Each row is a point on a landscape with many valleys, with its height.
A ball rolls from a point to whichever of its 2 nearest points has the largest drop for the distance, and stops where none of them is lower. Distance is the straight distance between rows; heights are no part of it.
Q852: [135 151 131 151 133 126  84 131 158 128 132 144 107 186 167 134 147 145
  96 167 110 172 114 135 110 133 121 145 165 133 120 148 154 124 178  99
  91]  h=272
Q793: [173 109 139  86 118 171 170  70 153 115 168 137 116 167 146 122 115  85
 159 134 129  82 116 130 144  95 147  45 109 172  79  85  78 110 130 145
 121]  h=154
Q351: [155 134  84 131 166 117 141 125 152  94 161 111 137 134  92 118  27  86
 171 125 118 102 153 156  94 153 132 118  89 130  48  80 102  92 146 198
 120]  h=355
Q559: [140 136 100 106 163  85 115 124 170  96 136 103 124 105 113 101  52 102
 149 163 162 114 154 135 112 134  99 118 100 136  97  90  93  78 132 135
 109]  h=219
Q708: [116 127 103 145 128 117 140 130 133 148 146 126 106 154 139 142 163 152
 155 156  81 118 158 122 185 170 138 120 138 132  80  83 151 136 188 171
 108]  h=316
Q584: [128 122  75 139 132 118 139 145 114 174 159 181 106  85  82 159  92 134
 149  66 132  89 136 158 130 133 137 130 107 137 134 106 160 173 140 211
 117]  h=352
Q448: [132 123  99 113 142 132 172  84  93 155 153  90 147 124  71 128 153 127
 149 133 110 124 126 115 175 152 116 104 176 142  84 114 116 128 130 135
 139]  h=110
Q197: [120 144 121 104 146  80 118 148 128 101 109 117 159 116 120  99  41 116
 101 169 160 153 143 145 103 144  89 178 104  95 127 159 137 108 127 114
 130]  h=485
Q42: [107 127 123 110  99 155  74 189  98  87  70 120 137 142 103 119 165 182
 108 141  82 110  87 108 149 114 145 223 139  75 165 158 167 114 123  91
 180]  h=639
Q380: [143 140 135 146 135 160 103 146 120 122 127 109 105 176 103 151 157 159
 150 157  93 152  97 117 150 138  88 186 225 116 118 140 133 117 143  58
 180]  h=246
Q63: [139 112 154 137  96 132 102 130 152 161 119 146 104 136 184 145 172 117
  75  90 126 148  94 152  92  91 150 101 103 150 171 109 158 156 133 164
  97]  h=567
Q411: [118 136 140 180 125 153 144 143 122 146 123 173  83 167 144 171 196 103
 100 113 122 137  98 117 113 113  93 120 182 128 155 137 137 207 201 105
 117]  h=396
Q813: [164 151 134 124 149 119  68 118 164 132 134 137 119 169 153 125 126 145
 107 189 115 158 117 134 111 121  98 123 166 135  96 157 109  98 152  84
  82]  h=191
Q288: [138 108 121  86 166 132 179 106  90  88 141  84 184 126  70 123  77 115
 185 106 145 135 156 148 118 164 138 143  90 105 118 107 118 116 117 128
 169]  h=487
Q499: [163 130 139 102 166 117  84 113 178 111 124  87 116 180 161 142 165 125
 106 144 119 156  83 131  87  95 151  98 141 120 120 130 123 103 115  86
  82]  h=180
Q798: [123 128 111 131  96 141 137 133 157 115 146 148  99 131 194  87  60 100
  93 135 148  91 119 152 122 144 115 100  55 166 115 104  83  94 149 189
 121]  h=209
Q466: [ 99 106 108 106 135 122 140 130  99 119 110  93 164 102  81 128 144 149
 128 107 124 148 100 131 140 136 125 165 153  97 162 158 162 130  88  98
 191]  h=427
Q434: [ 88 143 125  41 134 138 166 143 131 102 129 104 145 140 146  94  77 126
  94 165 150 146 115 100 107 145  91 157 125  90 157 192 101 111 120  94
  96]  h=484
Q704: [160 134 172 128 155 121  89 113 173  80 110  98 150 116 168 132 184 138
 159 134 123 137 137 124  93  81 183  83 122 133 165 105  89  90  66  50
 113]  h=274
Q211: [157 128 110  91 154 114 126 107 170  92 148 127  92 105 129  90  45  86
 153 157 163  92 151 126 126 118 109  88  91 170  73 103  49  75 139 139
  95]  h=190
Q758: [124 138 130 122 146  78 108 160  96  82  94 105 148 138 110 126  55 147
 117 156 135 165 128 155 112 160  88 191  89  79 111 172 165 136 118 107
 154]  h=458
Q822: [151 142 122 148 153 118 106 160  96  87 112 119 112 166  88 130  77 162
 154 153 122 160 119 137 129 164  71 208 170 105 116 151 172 147 121  86
 191]  h=124
Q420: [120 100 142 141 114 177 165 118 109 170 130 136 135 125 170 129 186 100
 141 113 136 113 121 110 171 153 155  66  89 145  94  88 133 147 130 170
 103]  h=263
Q779: [ 94 119 125 109  92 103 158 172 108 155 121 140 141  82 108 137 146 137
 119  93 135 127 112 126 115 103 121 173 127  94 183 169 152 151 114 119
 141]  h=307
Q122: [135 122 151 112 148 182 186  78 131 109 159 149 167 113 120 112 120 136
 196 115 146  94 171 120 176 119 163  70 103 155 105 114  89 108  66 111
 131]  h=211
Q681: [118  93 137 135 113  77 100 185  73 103  96  93 143 143 118 152  81 160
 151 104  96 133 137 144 104 161 117 185  57  60 128 182 181 147 143 102
 192]  h=451
Q79: [153 168  83 160 139  93  47 120 159 126 131 126 119  66  90 109  64 104
  93 143 169 138 110 158  67  72  92 144 162 136 128 178 117  85 125 121
 151]  h=134
Q64: [126 128 110 131 162 100 133 143 117  94 133 101 111 166  84 143 102 165
 159 161 105 157 140 136 158 181  98 186 152 108 102 126 170 140 142 121
 161]  h=200
Q707: [170 160 116 197 114  67  27 142 163 142 122 146  93 115 130 120  98 137
 107 173 142 129 139 155 109  88  95 138 163 143  83 135 118  96 162 150
 111]  h=452
Q470: [149 130 136 142 107  96 116  87 111 156 151  79 124 136  66 170 169 156
 151 127  76 126 127 116 157 125 125 134 216 140 104 108 139 110 120 125
 159]  h=189
Q377: [101 143 105  86 157 143 178 122 121 107 158 123 121 155 112 106 100 138
 107 177 119 166 132 135 171 172  86 150 162 121 113 133 131 148 170  99
 109]  h=572
Q768: [ 87 109 168 138 102 179 156 149  99 170  71 141 129 140 166 143 216  92
  79 104 138 153  90  66 132 151 141  75  89 129 120 110 140 186 105 144
 102]  h=194
Q544: [167 135 118 100 147 123 152  86 157 104 170  92 137 119  84 110  75 105
 182 127 135  73 166 124 115 107 141  94 126 168  83  81  75  72 109 147
 121]  h=141
Q674: [113 128 107  36 151 122 121 135 135  93 129 126 126 128 172  96  62 143
 111 175 152 153 127 115 119 151  75 158 118 106 118 180  92 122 103  81
  71]  h=510
Q659: [136 110 159 145 116 132  98 148 160 142 103 115 107 166 184 145 196 128
  83 122 126 161  97 134  84  92 185 115 108 126 165 113 168 126 140 144
 101]  h=586
Q882: [134 130 179 162 101 133 126 156 104 190 100 161 128  51 143 127 182 160
 153  72 120 139 159  85 167  92 177 131 100 138 195 123 122 135  60 105
 113]  h=41
Q421: [ 75 106 124 123 122 136 183 149 110 148 125 131 144  94 146 124 141 130
 151 113 135 113 152 115 156 164 141 152  74 119 128  99 155 129 135 172
 116]  h=308
Q213: [131 159 146 129 145 155 161  82 112 109 141 143 195  94 104  84 146 152
 176 108 143 113 176 121 181 111 173  82 102 168 150 128  98 114  40  96
 129]  h=225
Q868: [100 118 120 138 120 102 145 185 102 103 121 151 105 142  78 166  74 133
 142 116 133 136 159 145 131 175  83 197 121  80 133 169 178 205 170 126
 149]  h=397
Q44: [141 112 141  96 152 132 100 136 138  99  77 110 108 187 153 153 214 176
 124 183  77 152 104 110 184 144 165 109 169  86 114 117 142 123 152  94
 118]  h=348
Q735: [110 105 105 119 140 173 178  93  88 162 132 108 169  89  97 123 160  98
 133 129 142 137 122 100 168 158 127  95 165 140 113 142 125 147 107 129
 143]  h=93
Q193: [170 106 115  92 135 141 141  83 176  92 164 131 108 145 133 105  80  91
 159 145 139  60 151 134 130 112 127  61  95 186  76  86  42  75 128 134
 115]  h=162
Q202: [128 148 114  81 158 138  61 153 125  87 109 143 111 151 169 122 115 189
 121 208 112 160 109 124 153 149 103 178 161 107  89 171 127  95 106  73
 123]  h=706
Q90: [164 154 146 185 132 151  86 162 152 142 115 152  83 210 172 148 163 137
 114 141 125 166 122 142  97  99 112 175 195 123 116 140 137 135 185  93
 100]  h=341
Q94: [144 110 131 142 127  69 102 153 111 118 110 120 138  72  96 140  39  96
 154  68 146 118 160 159  72 103 131 158  63  96 156 123 119 133 134 119
 169]  h=292
Q734: [172 171 100 132 141 106 111  99 142 136 158 137 128 177 108 114  75 122
 111 182 127 140 125 128 119 111  88 111 176 174 102 144  75 109 176 129
 109]  h=202
Q812: [ 96 109 151  75 127 186 193 112 143 102 134 141 180 133 144 103 139 101
 142 122 161 119 136 105 139 149 139  86 125 132 148 143  87 129  97  98
 127]  h=139
Q400: [168 148 107 126 139  70 107  89 144 123 159  70 134 113  74 137  89 132
 140 150 121 113 133 129 110 120 122 113 159 159  94  85 108  79 102 136
 146]  h=112
Q74: [144 140 117 140 139 144 101  87 131 154 147 101 147 145 113 139 157 115
 118 124 110 144  93 136  99 112 120 129 212 115 159 160 138 121 142  82
 146]  h=157
Q515: [ 61 133 128  70 133 146 181 134 123 125 132  97 158 143 140 104 113 132
  92 161 122 145 118 106 126 163 101 149 149  75 158 189 133 144 130  90
 119]  h=463
Q933: [ 85 119 116  93 118 178 190 123 116 140 150 137 133 153 138  89  95  98
  78 136 137 122 110 128 142 152 104 121 131 131 143 158 120 144 168 154
 123]  h=106
Q227: [139 124 139 123 125 126 144 101 138 137 141 103 165  76 114 125 161 127
 165 116 141 146 127 118 130 121 155 117 147 142 174 108 114 103  76 115
 150]  h=86
Q855: [109 112 157  87 135 194 156 104 152 125 142 139 142 171 179 122 156  86
  82 114 155 145  97 113 105 134 133  72 107 125 136 128 101 140 135 124
 112]  h=164
Q679: [127 108 131 154 130 115 131 116 126 145 117 134 103 152 159 148 198 146
 125 153  95 136 130 120 180 141 158 111 149 141 115  99 174 144 173 158
 106]  h=265
Q413: [118 122 115 152 140 109 110 168  93 105  89 147  87 118  55 194 150 190
 174  99  96 113 124 125 172 128 141 196 134  93 118 117 194 175 128 115
 192]  h=402
Q663: [129 117 100 151 108  93 100 125 146 153 143 130 117 103 103 139 142 146
 142 131 109 123 124 143 133 119 132 138 162 144 144 109 169 127 136 147
 130]  h=243
Q484: [128 105 146 129  94 132  79 159 136 133  90 124 119 133 173 132 201 153
  94 145 110 146 104 131 106  88 185 143 111 103 165 133 172 114 149 125
 113]  h=607
Q722: [ 75 119 112 137 105 105 146 165 141 142 135 145 125 138 172 108 102 134
 115 139 111  98 154 150 148 185 124 156  80 123 120 106 158 147 180 209
  92]  h=328
Q462: [172 144 119 204  88  79  24 142 161 152 134 146  87 125 135 130 123 131
 107 144 128 119 115 161  98  77 122 116 149 163 132 133 143 114 157 140
 107]  h=478
Q929: [126 147  96  65 166 123 140 118 124 105 157 143 114 157 136  96  59 143
 113 184 129 166 144 136 152 170  74 161 148 124  91 148 109 135 141 102
  84]  h=544
Q643: [102 129 193 170  70 180 156 105 113 151 134 174 135 128 190 104 164 135
 115  94 132 104 149 124 153 119 152  83  28 151 150 110  92 137  88 172
 122]  h=245
Q188: [164 155  91 149 150 112 122 128 129 115 135 158 112 155  78 110  48 120
 114 162 150 161 148 147 106 139  72 177 177 144 108 169 109 140 155 120
 145]  h=105
Q569: [163 147 123 123 152 123  96  85 161 142 143 107 129 159 125 130 131 121
 101 156 121 151  88 140  82 110 129  97 173 141 142 148 119 106 146  92
 114]  h=122
Q47: [ 93 112 143 125 147 159 137 140 110 150  89 111 137 142 166 154 232 111
  73  93 142 156 104  87  85 128 166  99 133  93 155 151 144 157 105 108
 117]  h=144
Q782: [ 75 111 123 130 118 123 151 135 110 142 127 138 124 114 118 124 174 125
 106 153 110 138 128 114 157 157 117 155 158 126 144 158 161 172 164 133
 119]  h=441
Q711: [128  95 151  61 143 180 167 103 166  68 145 130 169 147 146  97 154 124
 171 114 128 121 146 101 143 148 133  57 141 145 122 130  70 141  86  63
 119]  h=172
Q153: [127 160 120  88 155 123  46 156 140  87 108 129 130 106 166 101 111 162
  87 181 151 145 100 132  96 123 104 181 129 101  99 187 118  72 108  66
 110]  h=732
Q800: [133  90 163 115 116 207 185  86 146 128 127 161 127 177 176 126 155 102
 135 103 162 119 116 129 169 117 151  25  94 143  58  81 102 138  93 129
 114]  h=321
Q560: [127 142 190 133 138 120 107 121 125 105 112 131 167  94 157 118 204 165
 147 119 111 148 148 127 128  82 211  99 114 128 180 122  98 107  44  58
 135]  h=251
Q989: [128 127 112 109  81 114  69 182 106 117  83 138 128  98 107 123 162 172
 126 106  98 100  84 119 133  81 167 205 124 100 165 134 184 108 123  83
 184]  h=632
Q603: [130 103 129 130  85 110  79 157 126 134  94 120 125  91 145 124 183 158
 117 114 103 126  99 119 125  87 176 175 130 112 169 145 170  98 123  94
 155]  h=623
Q958: [ 96 124 152 140 144 182 149 122 139 151 122 113 143 158 171 145 186  92
  69  69 167 133 110 105  60  97 157  94 104  97 193 156 118 156  86 123
 128]  h=121
Q580: [135 134  99 176 109  93  87 149 151 135 148 147  97 139 112 126  96 136
 135 147 112 127 146 148 127 122 107 163 169 154 130 121 151 147 170 142
 126]  h=281
Q151: [ 88 104 126 132 110 132 183 159  94 152 125 139 149  96 137 121  94 116
 168  77 138 100 163 131 118 152 143 167  61 112 137 102 134 145 115 189
 112]  h=329
Q614: [206 132 111 140 104 142 146  84 107 168 168 141 102 152 133 125 113  84
 113  97 106  72 104 144 112  92 128  65 149 177 114 111 100 114 156 197
 153]  h=146
Q742: [110 135 123 141 106 126 155 142 141 113 138 142 133 101 164  95  60  92
 136 114 157  74 164 148 115 124 132 131  51 152 148  85  90 100 131 195
 128]  h=252
Q364: [ 97 117 141  92 129 206 210 104 102 119 128 127 185  91 114 112 142 100
 139 122 162 130 143  99 155 164 137  89 141 136 129 150  93 127  84 112
 148]  h=114
Q61: [169 116 112 166  99 184 154  93 131 161 163 154 104 113 171 119 105 107
 159  87 123  74 130 139 138 127 142  83  73 162 111  72 104 110 117 214
 135]  h=92
Q142: [127 136 139 143 134  90 145 148 124 102 112 124 138  91 132 107  40  85
 133  99 157  93 175 165  76 107 125 145  59 122 156 111 100 123 121 159
 143]  h=275
Q843: [140 130 164 144 148 166 133 109 157 135 126 133 139 148 165 137 176 101
  93  75 171 150 112 132  60  86 168  76 112 131 184 117 117 136  79 136
 124]  h=99
Q405: [132  97 148 117 136 166 177 101 126 162 120 129 131 174 170 139 195  99
 124 119 146 120  96 111 170 137 142  42  99 141  58  65 129 146 128 154
  98]  h=290
Q426: [ 92 123 131 117 114 152  98 169 112 100  79 128 119 144 129 138 179 170
 106 159  85 132 103 123 162 148 137 192 173  91 147 160 168 133 145  95
 167]  h=650
Q154: [130 129 105 154 107  96 102 176 117 123 148 163  93 108  68 193 118 170
 168 109 134 118 124 147 139 119 132 188 143 111 130 121 196 178 137 108
 172]  h=383
Q395: [111 115 118 142 140 164  82 120 114 145 127 112 146 135 122 150 203 133
  96 105 116 138  91 127 100 105 144 138 189  91 174 183 165 129 125  73
 147]  h=181
Q771: [ 95 110 146 128 115 157 136 145  90 149  71 136 147 105 154 149 228 112
  99 120 121 155 110  75 133 151 153  97 144 118 145 151 147 161 114 112
 114]  h=167
Q968: [155 158  98 122 168  80  67 111 151 106 125 136 112  87 118 100  55 122
 102 177 180 138 130 142  88  93  86 126 151 134  76 164  85  78 124 124
 122]  h=171
Q374: [127 132 139 142 119  84  86 188  92 102 108 125 133 148 107 153  55 157
 148 125 130 147 149 154 101 173  85 213  89  61 108 194 177 178 160 114
 168]  h=426
Q889: [140 128 153 158 118 159 150 111 102 164 115 115 166  68 121 126 191 113
 161  90 143 146 135  73 162 137 150  80 146 142 158 138 124 122  77 108
 124]  h=70
Q627: [150 125 177 178 115 154 123 137 115 174  95 137 148  78 127 134 187 111
 142  67 132 150 138  67 157 103 159  69 130 139 189 128 131 149  61 101
 110]  h=57
Q938: [145 124 111 103 157 162 197  93 115 119 149  94 160 111  77 119 106 110
 186 105 148 115 151 132 148 158 147 115 117 128 111  99 119 110  91 143
 144]  h=494
Q312: [107 115 108 123 158 106 151 124 103 107 126  91 135 128  80 148 137 171
 151 144  85 143 133 130 165 179 132 173 128 101 106 101 175 131 124 151
 150]  h=248
Q607: [100 140 132 125 133  82  93 153 155 115 107 116 135  84 154 103  74 127
  96 154 172 136 124 133  98 120 113 150  82 136 136 144 104  85 134 122
 105]  h=509
Q796: [154 150  97 126 186  58  77 116 151 108 126 134 111  77 114 112  51 128
 125 167 175 131 157 141 117 118  89 122 113 112  45 125 102  91 123 159
 115]  h=203
Q177: [113 118 140  88 124 118 126 144 142  96 109 111 110 156 171 132 165 169
 114 197  91 150 129 109 181 165 160 133 125 103 135 124 151 110 158 114
  87]  h=409
Q204: [ 69 119 117  98 134 133 184 140  94 115 110 112 147 118  87 127 131 129
  97 132 112 140 134 130 137 170  94 171 152 100 146 163 155 180 139 112
 146]  h=442
Q713: [ 98 116  96 130  86 130 171 151 140 146 137 166 123 131 169  93  62 108
  94 106 124  68 129 153 119 156 105 143  66 135 140 119 126 151 169 218
 130]  h=280
Q68: [131 160 191 145 127 135 133  93 111 120 128 149 186  98 140 102 183 160
 145 106 128 140 162 106 145 107 190  68  98 148 174 132 104 127  49  91
 112]  h=237
Q834: [ 96 121 150 132  88  74 157 170 105 137  93 120 145  84 130 122 127 131
 137  97 130 110 149 139  83  87 144 190  83  97 181 131 130 128  98  93
 150]  h=322
Q622: [169 138 127 189  98 111  35 141 158 153 122 153  87 147 145 150 157 124
  88 118 117 128  90 171  74  68 134 125 150 156 157 136 169 143 156 124
  99]  h=501
Q646: [ 93 129 118 152 109  78 113 178 134 129 107 151 110 146 153 128  80 141
 110 156 109 122 158 143 143 172 117 195  99 110 123 138 168 159 165 169
 102]  h=378
Q838: [112 114 120  77 167 110 162 117 111  86 125  74 163 137  96 122  64 129
 152 128 136 143 142 141 119 179 109 147  92  90 123 126 136 129 130 124
 142]  h=475
Q536: [114 140 132 152 158 179 109 143 119 115 126 114 110 174 126 156 191 138
 120 156  91 160  97 112 150 140 107 159 223  95 135 153 131 136 158  50
 152]  h=276
Q571: [117 157 114  92 174 121  26 163 109  82  90 125 150  86 143  84 103 157
  95 158 174 131  97 139  89 109  89 188 131  91  78 176 127  72  72  63
 158]  h=745
Q785: [ 86 126 160 114 106 169 190 111 137 122 153 143 158 118 164  99 128 121
 143 117 155  94 163 114 150 135 158 113  69 147 142 115 100 118 104 140
 124]  h=179
Q221: [ 68 118 109 120  88 105 164 162 114 153 126 152 132 107 112 133 118 132
  98 106 137 109 124 148 113 122  96 154 114 114 173 164 162 177 154 160
 125]  h=293
Q31: [164 155  68 167 146  79 109 124 144 124 144 125 117 129  81 121  33  97
 144 132 123  98 158 154  95 135 115 123 118 144  67  89 105 116 153 206
 127]  h=337
Q788: [192 147  94 146 107 110 126  82 117 161 184 133 115 146  79 128  95 105
 130 109 106  86 127 150 119  98 110 108 184 187 121 118 105 128 165 194
 152]  h=163
Q975: [143 135 124 139 110 127 102 111 154 152 131 131 119 147 162 118 139 107
  94 119 137 136 104 141 100 108 131  96 124 159 161 115 133 122 168 158
 101]  h=550
Q651: [132 124 150  90 151 151 144 116 173 124 131 129 120 193 177 116 165 106
  99 128 142 158  81 133 110 129 146  62 110 133 109  88 129 134 131 131
  87]  h=216
Q150: [150 123 135 164 124 118 140 100  96 179 129 122 112 136 119 156 209 121
 147 136  92 131 130 102 171 132 152  91 167 143  87  87 160 136 135 165
 100]  h=221
Q574: [116 123 117  89 154 122 179 117  88 102 131  93 149 142  68 117  72 127
 110 142 136 148 148 151 138 182  90 169 131  92 127 164 160 159 152 123
 150]  h=459
Q381: [174 171 126 141 131  77  78  84 148 138 152 115 119 152 103 129  88 117
 109 171 123 122 128 133  98  89 102 100 189 175  71 136  75  87 149 129
 103]  h=227
Q160: [162 135 168 137 149 115  63 103 179  85 139  92 123  91 145 118 150 119
 140 141 148 130 121 140  77  62 153  79 126 135 148 105  70  72  83  54
 113]  h=295
Q549: [112 149 138  97 136 161  94 159 123  92 104 129 116 175 165 133 153 180
  97 195  93 163 108 114 157 150 136 176 167  88 134 175 147 114 150  66
 119]  h=674
Q243: [151 118 113 153 123 120 121 105  89 171 117 111 111 113  77 176 204 138
 147 126  79 131 133  88 175 140 124 119 195 136  98 112 157 148 123 131
 132]  h=204
Q980: [151 139 149 155 112  94  72 120 172 116 131 112 103  92 170 107 122 118
 124 155 157 125 132 134  95  90 125  85  96 164 136  84  90  80 138 145
 103]  h=338
Q919: [174 159  87 153 139  89 111 103 127 121 159 110 113 155  43 133  47 140
 139 133 125 127 146 146 101 122  89 164 170 151  98 131 125 122 137 134
 160]  h=58
Q451: [ 92 124 134 107 101 117 127 151 145 131 131 129 111 161 184 105 140 148
  91 184 107 141 132 126 150 161 126 143 108 132 120 133 149 124 177 136
  85]  h=470
Q633: [ 80  96 119 107 142 112 170 145 104 120 107 103 145  99 123 142 154 156
 158 133 100 135 146 112 177 184 155 170  94  91 121 105 169 120 121 161
 137]  h=279
Q459: [ 98 111 178 134  94 183 160 127 134 158 116 148 133 130 190 124 178 115
 109 111 144 130 118 103 144 138 144  75  75 148 131 107 123 148 122 166
 112]  h=232
Q200: [117 115 112 143  92 118 115 128 129 169 148 159 111  91 112 153 160 128
 112  97 127 131 120 147 128 105 135 139 156 155 178 142 169 157 152 138
 118]  h=218
Q387: [ 86 109 128  94 151 150 162 131  84 125 104  98 176  76  92 139 177 133
 134 111 134 152 107  99 158 170 128 130 162  97 161 150 132 133  65  86
 181]  h=435
Q817: [153 152 156 138 155 104  67 102 179  99 132 103 103  68 132 110 107 111
 128 143 170 133 129 134  87  66 112  75 123 142 140 110  64  54 115 100
 114]  h=313
Q383: [149 158  87 148 134 125 115 125 141 134 146 174 111 150 129  99  60 106
  99 158 144 143 133 149 109 129  74 152 167 166 137 165  96 142 177 152
 125]  h=155
Q697: [ 82 111 138 150 102 154 129 144 107 130 117 157  98 131 140 164 189 134
 105 140 103 136 128 118 145 141 118 156 179 126 149 145 150 185 200 108
 119]  h=419
Q396: [127 109 108 129 150 101 124 143  72 127 100 110 128  97  61 168 143 162
 167  80 121 141 105 121 150 128 130 181 129  92 140 145 196 163  96 123
 192]  h=416
Q720: [150 135 126 149 125  74  72 120 171 139 143 112  93 107 158 110 106 122
 127 170 130 111 135 149 115 118 120  93 109 156  87  79 106  82 150 164
  89]  h=366
Q36: [148 158 109 135 109 127  99 125 154 136 141 180  93 150 160  97  73 103
  54 139 132 126 108 155  93 124  82 118 136 166 161 174 104 142 192 164
 124]  h=205
Q914: [ 89 127 153 143  93  93 183 166 110 155 119 138 147  90 148 105 133 137
 156  87 139  99 166 125 115 101 146 167  65 121 180 112 121 134 102 139
 127]  h=334
Q461: [137 122 145 185 141 160 112 148 131 133 118 141  89 189 149 167 196 107
 107 121 121 156 108 130 106 103 116 153 209 117 142 126 152 172 194  80
 107]  h=377
Q935: [141 120 150 145 117 124 128 124 110 138 106 106 150  60 124 128 178 152
 172  98 126 155 132 103 151 106 167 148 132 125 197 122 127 101  58  87
 169]  h=68
Q414: [102 114 150 113 143 120 192 143  87 122  90 100 181  89 101 135 149 138
 168  92 140 140 155 112 159 163 134 153 108  99 158 122 135 126  72 118
 162]  h=443
Q839: [135 135 138 129 154 161 110 141 111  98  89 124 116 185 144 167 214 158
 123 179  78 157 113 119 176 149 141 140 202  85 112 118 135 134 168  78
 135]  h=312
Q991: [ 76 124 105 139 127 104 153 173  90 146 132 175 108 108  69 192 116 133
 134 101 132 106 157 138 145 157 122 179 122 110 128 149 170 202 166 155
 128]  h=376
Q973: [148 138  76 165 130  77  89 145 155 132 142 147 111 119  82 138  49 112
 142 111 124 101 149 168 110 124 111 139 126 144 116 103 142 146 149 189
 126]  h=319
Q239: [108 132 132 119 102 132 124 127 158 147 129 141 116 182 196 105 125 121
  77 156 129 149 104 145 122 151 118 102  89 153 135 124 125 141 179 159
  88]  h=520
Q709: [102 106 111 140 124 150 179 151  92 175 126 158 136  71 107 143  88 120
 172  47 134  95 143 131 139 141 134 140  78 118 123 110 148 163 120 204
 104]  h=340
Q488: [127 139  94 134  79 122 120 146 151 156 147 183  95 128 164 112  81 109
  67 109 132  89  98 155 117 138  89 127 100 155 168 145 117 169 179 193
 122]  h=244
Q781: [131 129 134 142 109 183 167  97 151 104 168 163 105 142 193 108  70  99
 143 123 130  71 133 157 144 133 150  87  57 174  98  81  80  85 122 181
 145]  h=147
Q719: [176 143  99 112 159  91 126  90 121 107 163  63 134 117  38 136  51 109
 166 119 118  94 145 131  95 127 137 113 126 132  81  73  94  78 101 160
 148]  h=127
Q864: [145  88 136  73 130 177 191  87 143  94 153 123 164 134 118 112 144 113
 189 110 132 102 148 102 174 132 138  57 148 158  84 111  72 129  87  84
 123]  h=193
Q136: [126 140  98 160 128  83 109 149 154 130 136 130  84 166 115 149 123 169
 173 166  72 128 170 126 169 156 124 182 162 137  86  85 152 119 179 167
 127]  h=349
Q176: [163 120 150 110 125 162 156  77 150 129 157 132 143 132 144 110 139  95
 156 127 159 108 132 128 129 108 148  66 119 175 131  86  93 108 119 139
 124]  h=126
Q480: [ 94 137 143  64 127 170 179 120 143 136 157 132 139 163 161  96 102 102
  67 138 147 145 107 105 116 138 117 100 121 125 141 166 100 132 164 123
  99]  h=111
Q199: [119 117 126 145 125 152 107 116 116 172 131 149 121 114 122 169 188 104
 101  94 124 142  93 117 111  98 137 106 170 130 177 170 153 175 139 119
 120]  h=199
Q331: [133 163 127 130 161 158  79 170 117  91 117 113 106 159 105 119 114 169
 141 166 112 148  86 128 147 145  84 213 186 112 121 165 155 106 112  62
 187]  h=195
Q406: [156 146 184 147 153 180 135  90 153 128 133 147 152 161 143 127 181 113
 129  88 160 150 134 109  90  71 169  44 107 150 159  98 102 133  50 130
 117]  h=73
Q540: [110 125  85 161 125 104 132 148 119 158 151 167  93  96  67 189 115 149
 159  88 130 111 148 157 141 142 130 162 129 110 134 119 179 191 145 171
 134]  h=364
Q942: [172 121 173 110 136 146 136  83 164 124 140 128 147 153 133 123 176 106
 161 106 152 131 129 105 106  90 161  33 133 162 126  81  92 118  60 118
 111]  h=96
Q564: [133 144 113 163 120  76  42 138 154 122 113 132  99  99 152 122 119 142
 118 192 134 141 132 141 111 117 120 135 128 150  76 135 128  79 150 121
  91]  h=413
Q99: [ 86 134 181 139  98 198 183  93 121 123 141 171 158 139 173 109 135 137
 131 108 138  93 159 115 183 123 167  58  46 154 104 131 100 130  77 136
 114]  h=214
Q926: [110  98 137 111 111  64 142 170  91 123 108 101 157 122 106 152  78 124
 145  88 108 135 152 149 105 147 122 178  67  71 140 163 164 152 149 130
 147]  h=467
Q228: [155 142  99 139 146  73 111  95 127 119 151  73 131 136  50 135  89 150
 150 144 107 135 131 141 118 135 109 154 161 133  97 115 140 111 118 124
 169]  h=87
Q901: [209 118 131 159  93 173 163  81 116 176 152 144  94 152 158 137 120  82
 125  95 120  71 106 140 140 103 135  51 104 163  80  80 106 105 120 209
 141]  h=125
Q547: [ 84 117 112 112  71 155 160 137 114 159 148 183 109 122 144 123 123 112
  72  91 137  89  96 135 127 124  88 122 103 143 166 161 132 180 175 180
 136]  h=271
Q927: [165 151 126 158  98  99 119  89 109 179 168 121 122 137  69 159 140 133
 130 108 101 106 133 120 133 105 118 127 218 172 110 108 117 137 152 150
 139]  h=175
Q869: [122 118 153 144 102 128 133 165  97 179  86 139 128  44 117 137 173 143
 155  77 130 138 130  82 160  90 166 154 125 112 200 145 131 123  67  82
 142]  h=53
Q329: [104 104 163 114 120  98 187 150  82 118 101 101 176 109 119 137 118 128
 171  91 125 132 165 122 117 157 129 176  61  68 151 131 148 142 113 130
 161]  h=453
Q871: [140 112 157  77 159 129 119 123 197  95 126 101 117 186 181 133 176 123
 122 132 129 156  99 108  96 111 160  77 104 120 127 102 108 125  97  92
  73]  h=230
Q178: [152 121 106 136 150 183 212  88 103 144 148 103 156 105  66 126 112 105
 197 101 142 105 158  93 180 134 149  90 140 142  64 114  92 105  70 145
 140]  h=499

Two balls start at each pair of points below. Name the first point that both come to, or write never.
Q646 / Q221 | Q488
Q708 / Q451 | never
Q564 / Q136 | never
Q674 / Q838 | Q204
Q413 / Q42 | Q822
Q571 / Q466 | Q822
Q68 / Q414 | never

Call two points neighbours if one is among the 2 nearest of the other. Go from one point of each pair to the other, from neighbour to neighbour, staying as low as possible. Name the highest point that can't be avoided.
Q79 / Q822 | Q914
Q735 / Q919 | Q643
Q79 / Q919 | Q559
Q569 / Q933 | Q871
Q406 / Q919 | Q193
